Each row is a point on a tangle of strands that fork and nearly touch. The rows are in no order.
In the rows, 128 means zero.
Two points are linked if the straight distance between their rows is under 74. Some points are linked to none.
Q_887: [128, 148, 158,  81, 119, 121, 146, 142, 120, 129, 145,  92, 123, 122, 165,
  94,  96, 176, 137, 161]
Q_787: [137, 142, 181, 134, 109, 150, 129, 116, 116, 156, 141, 133, 116, 105, 120,
 116,  92, 112, 150, 120]
Q_179: [137, 164, 172, 105, 100, 133, 114, 133, 128, 115, 156, 138, 125,  91, 132,
  80,  97, 165, 108, 126]
Q_230: [174, 157, 110, 124, 119, 141, 121, 104, 108, 126, 135, 123, 120, 117, 120,
 150, 147, 108, 140, 103]
Q_130: [123, 135, 136, 111, 160, 126, 176,  99, 109, 131, 126, 132, 131, 103, 121,
 122,  68,  89, 117, 121]
Q_914: [101,  63,  92,  91, 143, 115, 128, 133, 130, 151, 103, 128, 134, 137, 141,
 134, 141, 132, 117, 113]
Q_108: [154, 142, 109, 147, 146, 167, 115, 140, 126, 127,  75,  94, 128, 139, 103,
 147, 144, 121, 119, 119]
Q_304: [150, 123, 139, 101, 105, 134, 182, 118, 135, 140, 132, 133, 118, 138, 147,
  84, 118, 133, 138,  90]
Q_866: [ 97, 119, 162, 113, 146, 143, 139,  95, 103, 185, 109, 144, 132, 107, 129,
  88,  88, 137, 142, 104]
Q_136: [140,  71, 123, 138, 135, 118, 114, 159, 133, 151, 119, 106, 126, 141, 179,
 125, 134, 172, 136, 150]
Q_444: [169, 111, 166, 121, 119, 123, 122, 150, 127, 139, 152,  79, 101, 119, 159,
 162, 124, 122, 127, 145]
Q_475: [132, 135, 152, 144, 150, 117, 147,  97, 126, 132, 158, 169, 135, 147, 131,
 111, 105, 130, 150,  95]
Q_277: [102, 135, 100, 126, 127, 103,  80, 117, 139, 138, 129, 145, 125, 146, 109,
 126, 172, 133, 146, 132]
Q_830: [ 81, 114, 108, 145, 131, 145, 128, 113, 138, 155,  87, 133, 122, 131, 119,
 137, 137,  84, 144, 141]
Q_307: [152, 139, 139, 159,  94, 122, 150, 126, 126, 116, 147, 142, 123, 117, 155,
  96, 127, 130, 121, 146]
Q_599: [134,  97,  89, 126, 119, 105, 156, 116, 116, 143, 123, 139, 140, 131, 155,
 138, 138, 127, 152, 158]
Q_158: [ 86, 133, 144, 145,  78, 137, 118, 142, 142, 103, 159, 168, 140, 123, 117,
 136, 124, 137, 113, 131]
Q_380: [135,  95, 115, 137, 123, 128, 137, 159, 151, 122, 135, 110, 121, 161, 143,
 166, 152, 124, 145, 126]
Q_62: [124,  93, 113, 129, 167, 154, 149, 126, 133, 120, 108, 121, 142, 168, 129,
 139, 108, 142, 107,  84]
Q_398: [ 88, 127, 130, 128, 131, 164, 146, 118, 132, 119, 115, 156, 143, 133, 107,
 147,  98, 111, 108, 117]
Q_388: [ 93, 137, 160, 149, 116, 137, 100, 143, 120, 154, 134,  92, 103, 110, 137,
 133, 123, 119, 154, 151]
Q_829: [191,  95, 128, 107, 132,  92, 138, 161, 133, 129, 137, 109, 129, 116, 179,
 122, 129, 149, 108, 157]
Q_412: [169, 155, 132, 190, 118, 148,  99, 126, 156, 108, 144, 152, 139, 161, 115,
 131, 168, 136, 118, 145]
Q_54: [129, 110, 177, 114, 127, 115, 144, 150, 132, 142, 143, 129, 115, 116, 155,
  76,  92, 132, 102, 145]
Q_335: [100, 104, 116, 122, 118, 115, 162, 146, 139, 115, 132, 129, 123, 139, 145,
 132, 118, 106, 110, 119]
Q_917: [120, 139,  80,  84, 156, 111, 109, 128, 129, 100, 126, 125, 146, 145,  92,
 169, 159, 132, 119, 110]
Q_379: [104, 130, 112,  99, 171, 122, 127, 149, 120, 110, 109, 113, 137, 141, 117,
 124, 124, 160, 100,  94]
Q_641: [127, 121, 118, 127,  95, 154, 126, 114, 124, 147, 114, 150, 125, 113, 129,
 118, 145, 133, 121, 102]
Q_141: [148,  86, 136, 151, 112, 113, 142, 159, 142, 135, 131,  93, 115, 137, 177,
 121, 151, 146, 123, 164]
Q_455: [102, 122, 147, 120, 114, 128, 149, 142, 132, 162, 102, 109, 106,  88, 131,
  99, 118,  86, 125, 130]
Q_422: [ 90, 134, 143, 138, 135, 146, 144, 126, 135, 100, 124, 137, 152, 159, 118,
 148, 102, 140, 138, 126]
Q_803: [145, 122, 118, 145, 188, 115,  96, 138, 139, 123, 120, 127, 146, 150, 121,
 132, 143, 140, 115, 126]
Q_950: [119, 107, 129, 123, 149,  95, 136, 115, 110, 142, 121, 153, 135, 112, 141,
 128,  98, 101, 121, 149]
Q_576: [152, 133, 111, 122, 131, 134, 112, 157, 126, 118, 116,  89, 128, 130, 142,
 144, 150, 152, 126, 123]
Q_498: [ 81, 161, 108, 138, 165,  91, 109, 140, 128, 111, 118, 110, 131, 136, 108,
 117, 139, 123, 125, 138]
Q_834: [111, 124, 116, 147,  88, 140, 127, 120, 132, 118, 123, 140, 121, 122, 110,
 158, 152,  94, 132, 151]
Q_505: [ 74,  87, 105,  99, 138, 126, 106, 121, 144, 151, 117, 145, 125, 144, 123,
 141, 145, 127, 124,  86]
Q_928: [167, 153, 143, 181, 125, 142,  99, 107, 136, 127, 153, 156, 130, 171, 111,
 139, 157, 115, 157, 154]
Q_839: [145,  91, 154, 116, 103, 164, 148, 139, 128, 123, 112, 156, 134, 124, 134,
 118, 109, 138,  86, 115]
Q_311: [151, 115, 130, 131, 110, 129, 103, 154, 137, 128, 154, 110, 108, 143, 142,
 152, 154, 147, 128, 110]
Q_766: [126, 139, 149, 142, 154, 136, 155, 119, 115, 133, 111, 124, 118, 127, 142,
  93,  99, 129, 130, 117]
Q_776: [136, 119, 104, 123, 164, 118, 143, 143, 121, 100, 118, 130, 150, 141, 134,
 119, 124, 184, 102, 109]
Q_199: [102, 104, 108, 116,  88, 138, 175, 136, 153, 105, 140, 152, 134, 146, 129,
 142, 138, 125, 116, 102]
Q_867: [130, 129, 121, 125, 159, 142, 155, 120, 130, 136, 111, 113, 122, 147, 126,
 128, 119, 119, 129,  94]
Q_520: [155, 144, 163, 123,  95, 159, 138, 111, 114, 152, 136, 131, 122,  78, 116,
 128,  96,  79, 127, 128]
Q_92: [156, 139, 120, 104, 122,  92, 118, 123, 105, 146, 132,  97, 113,  84, 154,
 112, 128, 125, 138, 159]
Q_912: [106, 144, 174, 150, 104, 129, 121, 144, 133, 108, 185, 164, 132, 131, 112,
 149, 104, 121, 120, 130]
Q_890: [105, 186, 131, 126, 116, 115, 151, 110, 113, 121, 145, 130, 133,  95, 113,
  99, 108, 155, 146, 102]
Q_146: [117, 120, 136, 136, 159, 143, 107, 149, 130, 124, 122, 112, 131, 153, 115,
 183, 114,  98, 136, 144]
Q_94: [ 78, 194, 114, 136, 157, 114, 120, 136, 144,  93, 131, 126, 147, 153,  91,
 127, 132, 149, 135, 143]
Q_727: [155, 136, 117, 171,  96, 121, 107, 120, 140, 114, 149,  97, 130, 116, 170,
  95, 185, 166, 134, 161]
Q_986: [ 97, 134, 145, 134, 127, 139, 101, 156, 142, 129, 147, 104, 114, 139, 118,
 162, 134, 122, 141, 145]
Q_112: [197, 137,  99,  99, 110, 118, 124, 106, 110, 118, 135, 143, 126,  99, 141,
 116, 150, 159, 118,  94]
Q_571: [157, 147, 160, 103,  69, 171, 128, 149, 125, 125, 146, 112, 119,  95, 116,
 122, 113, 123, 103, 111]
Q_100: [165, 176, 123, 163, 138, 116, 131, 140, 134,  94, 149, 110, 122, 134, 136,
 132, 142, 136, 133, 130]
Q_902: [102, 102, 124, 102, 192, 134, 117, 134, 125, 128, 115, 120, 131, 165, 119,
 152, 113, 134, 115,  96]
Q_899: [130, 111, 134, 135, 110, 156, 127, 167, 130,  95, 111, 127, 131, 143, 125,
 145, 127, 142, 100, 139]
Q_739: [130, 170, 142, 186, 122, 134, 142, 129, 140,  94, 146, 126, 121, 149, 127,
 117, 129, 116, 135, 148]
Q_783: [167, 117, 124, 113, 142, 181, 129, 116, 111, 124, 102, 111, 135, 137, 122,
 142, 120, 154, 128,  71]
Q_395: [103, 115,  97, 121, 150, 139, 103, 114, 132, 147,  94, 122, 128, 132, 103,
 167, 145, 102, 138, 140]
Q_758: [141,  81, 102, 112, 140, 105, 150, 107, 110, 146, 110, 143, 140, 117, 155,
 116, 126, 112, 122, 136]
Q_975: [143, 139, 131, 137, 149, 136, 115, 135, 138, 131, 137,  99, 106, 160, 102,
 179, 134,  95, 157, 114]
Q_852: [114, 107,  99, 113, 129,  95, 122, 124, 135, 126, 125, 154, 132, 107, 114,
 132, 141,  91, 100, 115]
Q_843: [158, 100, 173, 143, 100, 150, 138, 149, 133, 132, 137, 137, 111, 139, 136,
 125, 102, 117, 107, 119]
Q_445: [152,  84, 125, 161, 108, 139, 151, 142, 135, 125, 120, 114, 126, 150, 156,
 132, 140, 133, 126, 135]
Q_814: [125, 101, 162,  99, 163, 122, 142, 112, 115, 164, 119, 142, 129, 122, 137,
  89,  93, 139, 111,  96]
Q_308: [142, 124, 103, 125, 154, 131, 114, 173, 145,  91, 112, 111, 148, 142, 104,
 168, 144, 140,  89, 128]
Q_150: [ 78, 100, 116, 122, 170, 138, 122,  88, 158, 163, 105, 140, 130, 164,  99,
 126, 121, 101, 129,  99]
Q_613: [187, 131, 102, 128, 122, 122, 123, 111, 117, 131, 129, 143, 146, 123, 152,
 115, 152, 187, 136, 114]
Q_53: [109, 110, 121,  99, 138, 138, 101, 147, 103, 111, 113, 130, 135, 112, 118,
 157, 114, 141, 101, 140]
Q_342: [113,  90, 105, 156, 143, 126, 126, 139, 160, 132, 103, 143, 123, 147, 120,
 123, 157,  95,  98, 114]
Q_61: [103, 144, 113, 117, 171,  95,  87, 152, 118, 122, 115, 117, 121, 103, 128,
 123, 135, 134, 106, 124]
Q_14: [106, 135, 118, 163, 117, 111,  96, 131, 138, 132, 127, 125, 116, 118, 118,
 140, 163,  98, 139, 172]
Q_127: [159, 123, 123, 138,  86, 158,  99, 112, 116, 143, 125, 161, 124, 111, 122,
 126, 169, 160, 131, 122]
Q_344: [150, 125,  82, 181, 111, 106,  93, 141, 158, 122, 113, 136, 156, 124, 133,
 116, 183, 134, 114, 168]
Q_508: [110, 153, 114, 117, 140, 157, 124, 109, 123, 129,  97, 101, 123, 137,  91,
 177, 132, 100, 158, 140]
Q_652: [ 96, 147, 105, 138, 155, 116, 120,  82, 145, 138, 114, 156, 139, 173,  94,
 126, 137, 120, 169, 126]
Q_675: [173,  97, 110,  80, 125, 117, 139, 137, 117, 142, 123, 104, 120, 115, 156,
 138, 138, 145, 141, 120]
Q_594: [119, 188, 144, 108,  97, 129, 136, 123, 122, 114, 169, 121, 123,  73, 104,
 111, 108, 140, 124,  92]
Q_354: [129, 132, 110, 121, 167, 109, 101, 178, 115,  96, 113,  98, 140, 116, 123,
 141, 124, 143,  81, 131]
Q_276: [125, 169, 119, 155, 116, 114,  84, 114, 161, 101, 163, 147, 131, 130, 114,
 100, 174, 157, 120, 132]
Q_232: [ 91, 131, 137, 130,  85, 119, 137, 145, 139, 112, 139, 143, 131,  96, 124,
 106, 119, 131,  93, 136]
Q_331: [132, 123, 165, 140,  97, 133, 145, 161, 130, 138, 130, 118, 102, 107, 148,
  75, 112, 106,  93, 133]
Q_300: [149, 139, 166, 155, 110, 145, 118, 156, 129, 123, 154,  93, 107, 123, 144,
 144, 128, 106, 129, 163]
Q_5: [147, 112, 103, 127, 134, 106, 119, 134, 104, 139, 111, 110, 123,  93, 158,
 143, 129, 116, 126, 184]
Q_965: [176, 149, 102, 139, 190, 123, 151, 119, 138, 109, 115, 110, 134, 163, 106,
 147, 125, 116, 140, 111]
Q_476: [ 84, 141, 105, 121, 124, 153, 131, 131, 165, 126,  96, 113, 122, 169,  80,
 155, 152, 110, 152, 107]
Q_473: [116, 147, 155, 111,  93, 102, 149, 136, 132, 122, 176, 113, 110,  87, 135,
 134, 105, 106, 143, 143]
Q_238: [ 95, 116, 120, 108, 118, 126, 160, 148, 124, 162,  80,  90, 114, 115, 141,
  89, 113, 117, 125, 145]
Q_360: [ 83, 120, 165, 106, 127, 138, 172, 115, 132, 183, 123, 117, 135,  96, 110,
  86,  89, 129, 143,  97]
Q_630: [134, 116, 112, 133, 165, 129, 180,  98, 123, 124, 122, 128, 128, 118, 119,
 141, 100,  69, 108, 124]
Q_89: [152, 105, 148,  88, 120, 108, 129, 154, 120, 153, 145,  87, 100, 126, 165,
 134, 129, 142, 149, 138]
Q_751: [159, 110, 185, 146, 110, 163, 145, 152, 128, 139, 131, 107, 115, 127, 149,
 132, 102, 107, 131, 157]
Q_466: [138, 138, 135, 113, 131, 118, 139, 126, 103, 126, 128, 108, 115, 108, 150,
 112, 114, 134, 128, 134]
Q_711: [142, 162, 164, 145, 132, 131,  94, 119, 115, 114, 147, 106, 119, 103, 152,
  87, 132, 163, 110, 143]
Q_450: [136, 134, 113, 157, 103, 133, 149, 111, 121, 118, 134, 158, 130, 124, 135,
 113, 141, 117, 139, 118]
Q_546: [102,  97, 123, 155, 117, 126, 114, 157, 141, 134,  97, 134, 122, 117, 132,
 124, 152, 103, 103, 142]
Q_526: [128, 141,  92, 149, 123,  91, 103, 135, 130, 107, 123, 141, 148, 101, 136,
 107, 170, 142, 111, 168]
Q_483: [110, 182, 122, 173, 143, 132, 133, 118, 142,  83, 123, 133, 149, 162, 103,
 124, 121, 133, 139, 157]
Q_191: [104, 112, 133, 139, 144, 122, 144, 141, 148, 128, 123, 101, 111, 141, 118,
 161, 117,  73, 131, 138]
Q_934: [182, 136, 119, 136, 122, 167, 104,  95, 112, 133, 117, 151, 129, 128, 116,
 142, 150, 132, 144, 118]
Q_183: [202, 100, 121, 137, 137, 110, 155, 149, 131, 151, 119,  99, 139, 112, 169,
 126, 129, 126, 133, 163]
Q_659: [126, 126, 138, 122, 180, 123, 112,  95,  86, 130, 118, 148, 147, 128, 125,
 126,  88, 152, 139, 134]
Q_83: [113, 151, 108, 129, 108, 101, 107, 124, 122,  88, 145, 162, 142,  89, 132,
 115, 137, 155, 106, 157]
Q_629: [109, 115, 149,  84,  82, 155, 161, 133, 134, 137, 128, 111, 120, 107, 116,
 134, 106, 106, 130, 112]
Q_921: [123, 128, 168, 111, 144, 132,  83, 126, 102, 134, 157, 129, 124, 129, 130,
 158, 105, 138, 139, 138]
Q_305: [141, 113, 154,  81, 103, 155, 137, 107, 108, 151, 126, 144, 129, 118, 145,
 124, 101, 149, 155, 130]
Q_435: [ 84, 163, 129, 129,  98, 135, 115, 147, 117, 108, 130, 128, 133,  98, 110,
 108, 132, 154, 110, 127]
Q_882: [ 85, 133, 123, 152, 121, 173, 124, 129, 154, 123,  90, 133, 135, 165,  88,
 137, 142, 115, 135, 132]
Q_937: [121, 149, 130, 148, 172,  99, 128, 132, 141, 128, 125, 109, 102, 139, 111,
 141, 120,  69, 131, 130]
Q_491: [147, 134, 120, 155, 122, 123, 129, 107, 146, 107, 150, 164, 138, 160, 110,
 160, 152, 111, 152, 150]
Q_636: [152, 139, 149, 161, 104, 127, 117, 130, 118, 121, 128, 135, 125, 114, 155,
  74, 142, 167, 101, 137]
Q_705: [101,  79,  86,  81, 123, 120, 153, 111, 114, 145, 118, 140, 142, 114, 132,
 126, 116, 121, 118, 118]
Q_768: [167, 139, 158, 158, 134, 149, 122, 121, 129, 138, 150, 114, 104, 153, 145,
 119, 136, 130, 159,  88]
Q_982: [ 96, 124, 139, 118, 112, 144, 101, 129, 114, 123, 145, 126, 132, 149, 144,
 140, 132, 194, 157, 138]
Q_836: [146,  99, 114, 122, 135, 168, 121, 158, 132,  97, 114, 125, 146, 155, 113,
 166, 139, 137, 110, 109]
Q_825: [126, 103, 122, 103, 115, 120, 114, 138, 131, 103, 157, 149, 133, 126, 109,
 183, 137, 112, 107, 127]
Q_995: [152, 112, 135,  87, 119, 172, 135, 130, 118, 145,  99, 104, 126, 127, 132,
 119, 113, 165, 124, 100]
Q_788: [118, 126, 144, 135, 153, 155, 122, 114, 110, 119, 119, 165, 161, 123, 102,
 133,  83, 110, 100, 128]
Q_359: [ 95, 139, 164, 130, 145, 121, 114, 125, 129, 122, 164, 152, 136, 143, 105,
 156,  95, 102, 138, 118]
Q_981: [ 82, 108, 124, 111, 141, 123,  87, 108, 122, 151, 127, 165, 147, 131, 108,
 136, 134, 129, 123, 112]
Q_460: [112, 148, 157, 135, 168, 119,  93, 121,  94, 134, 145, 130, 132, 123, 134,
 130,  92, 154, 126, 129]
Q_534: [135, 107, 120, 132, 137, 116, 100, 106, 109, 149, 137, 146, 130, 151, 151,
 136, 151, 171, 170, 127]
Q_978: [112, 105, 118, 105,  91, 147, 185, 123, 147, 113, 130, 127, 124, 133, 133,
 101, 127, 135, 120,  78]
Q_30: [106, 139, 131, 125, 187,  91, 136, 110, 125, 139, 133, 125, 122, 143, 131,
 133, 104,  88, 142, 105]
Q_246: [140, 103,  99, 115, 136,  94, 181, 113, 121, 121, 129, 130, 126, 123, 136,
 157, 116,  75, 114, 136]
Q_279: [153, 134,  84, 149, 118, 135, 138, 132, 144, 101, 111, 158, 133, 145, 111,
 109, 172, 142, 112, 113]
Q_795: [117, 145,  79,  98, 129, 143, 116, 135, 141, 106, 112, 113, 132, 158,  78,
 169, 167, 122, 148, 114]
Q_859: [102, 180, 140, 132, 134, 142, 115, 115, 105, 107, 138, 113, 139, 137, 129,
 129, 111, 172, 149, 139]
Q_437: [114, 131, 161, 148, 127, 129, 117, 119, 122, 162, 137, 125,  98, 115, 127,
 138, 110,  87, 146, 130]
Q_106: [148,  93, 114, 131, 153, 118,  93, 136, 114, 152, 127, 120, 141, 139, 157,
 132, 136, 172, 139, 127]
Q_490: [169, 114,  97,  84, 106, 135, 151, 106, 111, 136, 137, 127, 117, 115, 137,
 123, 142, 139, 136,  93]
Q_195: [182, 145, 130, 129,  95, 142, 131, 117, 116, 130, 140, 126, 107, 100, 119,
 145, 126,  86, 133, 134]
Q_392: [149, 120,  98, 178, 121, 135, 109, 133, 147, 131,  96, 143, 149, 149, 128,
 110, 178, 145, 117, 131]
Q_351: [135, 148,  94, 137, 132, 161, 125, 129, 130, 115,  69,  84, 129, 140, 103,
 177, 154, 110, 144, 157]
Q_539: [ 97, 127, 128, 129, 142, 119, 142,  83, 138, 138, 145, 172, 142, 165, 114,
 136, 115, 111, 163, 102]
Q_320: [ 94, 173, 109, 139,  84, 134,  97, 134, 128, 125, 133, 116, 119,  96, 117,
 100, 164, 137, 131, 128]
Q_364: [112, 167,  98, 143,  79, 146, 123, 134, 130, 101, 120, 128, 126, 105, 103,
 139, 165, 114, 124, 135]
Q_221: [131, 143, 169,  60,  78, 163, 134, 143, 130, 140, 133, 118, 123,  87, 112,
 128,  97, 121, 121, 132]
Q_951: [182, 138, 111, 140, 150, 116,  93, 117, 142, 147, 130, 140, 131, 166,  88,
 144, 170,  99, 153, 112]
Q_129: [173, 116, 135, 129, 114, 108, 150, 109, 123, 122, 172, 146, 108, 141, 152,
 138, 122, 122, 148, 116]
Q_891: [108, 130, 154, 121,  75, 118, 173, 139, 144, 133, 158, 120, 108, 110, 121,
 123, 113,  97, 130, 107]
Q_864: [ 91, 146, 147, 103, 108, 105, 151, 139, 128, 153, 126, 114, 112,  73, 114,
  89, 111, 110, 125, 101]
Q_799: [146, 125, 143, 107,  98,  97, 161, 118, 127, 127, 182, 136, 114, 118, 155,
 144, 107, 105, 142, 148]
Q_296: [134, 131, 157, 173, 147, 126, 140, 108, 139, 145, 139, 137, 119, 164, 137,
 108, 124, 117, 158,  90]
Q_33: [ 73, 117, 141, 137, 123, 121, 155, 138, 125, 142,  87, 122, 126, 112, 146,
  94,  94, 124, 134, 168]
Q_800: [ 83, 152, 158, 129, 130, 156, 127, 140, 108, 112, 121, 111, 140, 138, 112,
 143,  81, 156, 143, 127]
Q_132: [ 92,  94, 121, 114, 162, 102, 106, 121, 139, 136, 135, 165, 141, 133, 109,
 143, 123,  84, 120, 114]
Q_2: [170,  90, 118,  78, 109, 100, 119, 159, 132, 135, 149, 121, 126, 106, 154,
 133, 132, 156, 108, 128]
Q_148: [114, 139, 116, 111, 174,  80, 116, 114, 115, 129, 136, 141, 135, 150, 124,
 140, 112, 137, 151, 121]
Q_151: [147, 117, 115, 146, 197, 102, 101, 137, 155, 144, 101, 125, 124, 142, 111,
 122, 152,  90, 118, 115]
Q_672: [ 63, 117, 149, 165, 132, 149, 132, 139, 142, 145, 102, 117, 120, 127, 123,
 125, 118, 102, 140, 142]
Q_826: [158, 116, 102, 126, 121, 111, 147,  96, 136, 116, 157, 170, 131, 143, 135,
 160, 143, 106, 155, 121]
Q_140: [130, 133, 114, 158, 122, 100, 101, 123, 117, 143, 138, 111, 123, 103, 151,
 130, 157, 121, 138, 185]
Q_137: [148, 113, 109, 102, 152, 182, 109, 128, 118, 121, 112, 117, 137, 134,  97,
 172, 123, 138,  98,  91]
Q_541: [129,  91, 163, 111, 142, 148, 120, 130, 120, 148, 105, 133, 130, 126, 131,
 109,  97, 136,  85, 110]
Q_734: [140, 116, 116, 123, 173,  87, 119, 128, 125, 114, 144, 155, 149, 145, 134,
 135, 137, 135, 125, 126]
Q_828: [106, 150, 103, 116, 128,  89, 135,  99, 103, 108, 143, 163, 146, 105, 133,
 119, 121, 143, 131, 137]
Q_318: [128, 126, 162, 101, 117, 151, 101, 109,  95, 151, 130, 136, 132, 112, 136,
 143, 101, 152, 146, 157]
Q_979: [125, 162, 176, 132, 121, 127, 111, 129, 102, 128, 138, 126, 135,  90, 136,
  89,  99, 140, 113, 156]
Q_963: [139, 102, 145, 101, 106, 149, 160, 127, 132, 154,  93, 108, 123, 125, 143,
  93, 112, 135, 124, 107]
Q_544: [158, 111, 153, 128, 111, 142, 118, 165, 134,  98, 156, 121, 124, 138, 141,
 148, 129, 156, 104, 133]
Q_389: [142, 111, 128, 123, 111, 140, 117, 120, 126, 118, 153, 136, 134, 154, 146,
 163, 146, 176, 170, 133]
Q_124: [151, 161,  81, 158, 141, 120, 138,  99, 154, 127, 102, 130, 142, 182, 101,
 113, 160, 129, 180, 147]
Q_99: [113,  98,  88, 130, 103, 108, 137, 142, 134, 125, 113, 133, 126, 104, 127,
 126, 170,  90, 103, 136]
Q_735: [119, 148, 127, 161, 129, 181, 113, 127, 123, 121,  93, 125, 134, 139, 101,
 136, 127, 121, 124, 128]
Q_730: [ 83, 127, 124, 136, 105, 117, 160, 136, 128, 119, 132, 137, 134, 116, 125,
 126, 109, 102, 122, 150]
Q_352: [141, 116, 101, 147, 166, 101, 126, 119, 151, 135, 103, 148, 121, 146, 107,
 105, 152,  72,  97, 111]
Q_4: [144, 138, 159,  85, 142,  95, 167, 140, 119, 133, 131, 115, 128, 110, 154,
  81,  81, 119, 103, 144]
Q_798: [135, 175, 113, 169, 104, 129, 105, 130, 154,  88, 158, 148, 130, 152,  91,
 121, 169, 123, 125, 138]
Q_725: [159, 148, 112, 163, 118, 104, 132, 139, 144,  98, 159, 106, 121, 129, 161,
 120, 171, 155, 128, 139]
Q_850: [ 65, 143,  89, 133, 133, 109, 111, 108, 143, 140, 116, 147, 147, 159, 103,
 122, 160, 129, 162, 153]
Q_405: [140, 107, 124, 129, 180, 132, 121, 109, 105, 122, 111, 166, 158, 129, 123,
 145,  92, 130,  98, 142]
Q_123: [173, 147, 117, 134, 142, 141, 112, 110, 156, 132, 143, 114, 119, 179,  87,
 178, 163, 108, 172, 113]
Q_954: [194, 117, 112, 140, 129, 113, 144, 119, 111, 148, 103, 112, 118, 102, 162,
 103, 145, 127, 125, 134]
Q_262: [114, 173, 129, 146, 128, 118,  91, 124, 133, 108, 149, 128, 133, 136, 134,
 110, 146, 172, 140, 131]
Q_385: [150, 143, 150,  77, 125,  98, 156, 142, 129, 139, 150,  94, 112, 111, 177,
  72, 104, 139, 125, 149]
Q_811: [135, 110, 134,  75, 107, 138, 127, 116, 115, 155, 125, 129, 126, 131, 158,
 116, 125, 191, 149, 132]
Q_10: [117, 130, 109, 141, 122, 100, 143, 123, 114, 108, 133, 147, 142, 124, 157,
 120, 131, 151, 143, 169]
Q_283: [ 88, 125, 147, 166, 127, 149, 168, 148, 141, 134,  76, 112, 123, 129, 140,
 106,  98, 115, 117, 145]
Q_403: [158, 169, 171, 115,  81, 140, 130, 121, 128, 121, 157, 139, 113,  83, 112,
  95, 114, 129, 110, 101]
Q_707: [151, 145, 112, 130, 135, 113,  93, 112, 136, 130, 140, 156, 119, 149, 111,
 136, 167, 131, 146, 109]
Q_909: [ 95, 110, 144, 116, 153, 118, 157,  92, 109, 151, 132, 156, 143, 116, 135,
 124,  70, 116, 132, 135]
Q_802: [ 76, 167, 146, 122, 114, 106, 171, 121, 135, 149, 157, 128, 128,  85, 105,
  98, 111, 132, 136,  94]
Q_639: [161, 109,  93, 135, 143, 122, 129, 142, 122, 139,  95, 109, 135, 123, 142,
 115, 148, 141, 114, 121]
Q_877: [107, 130, 158, 105, 110, 141, 123, 137, 116, 108, 152, 112, 130, 131, 152,
 112, 107, 192, 129, 145]

A fork is a point with three links, a tip a point with one. Leave the first point through the second and follow the links. Name the first fork or tip that comes.
Q_803, Q_151 => Q_758
Q_99, Q_546 => Q_146
Q_917, Q_795 => Q_403
Q_800, Q_422 => Q_811
Q_890, Q_802 => Q_917
Q_725, Q_100 => Q_836
Q_445, Q_141 => Q_331

A fork is a point with three links. Follow the links from the first point to the second and name the forks in between, in order.
Q_238, Q_520 => Q_403
Q_576, Q_232 => Q_311 > Q_836
Q_92, Q_912 => Q_232
Q_389, Q_839 => Q_311 > Q_675
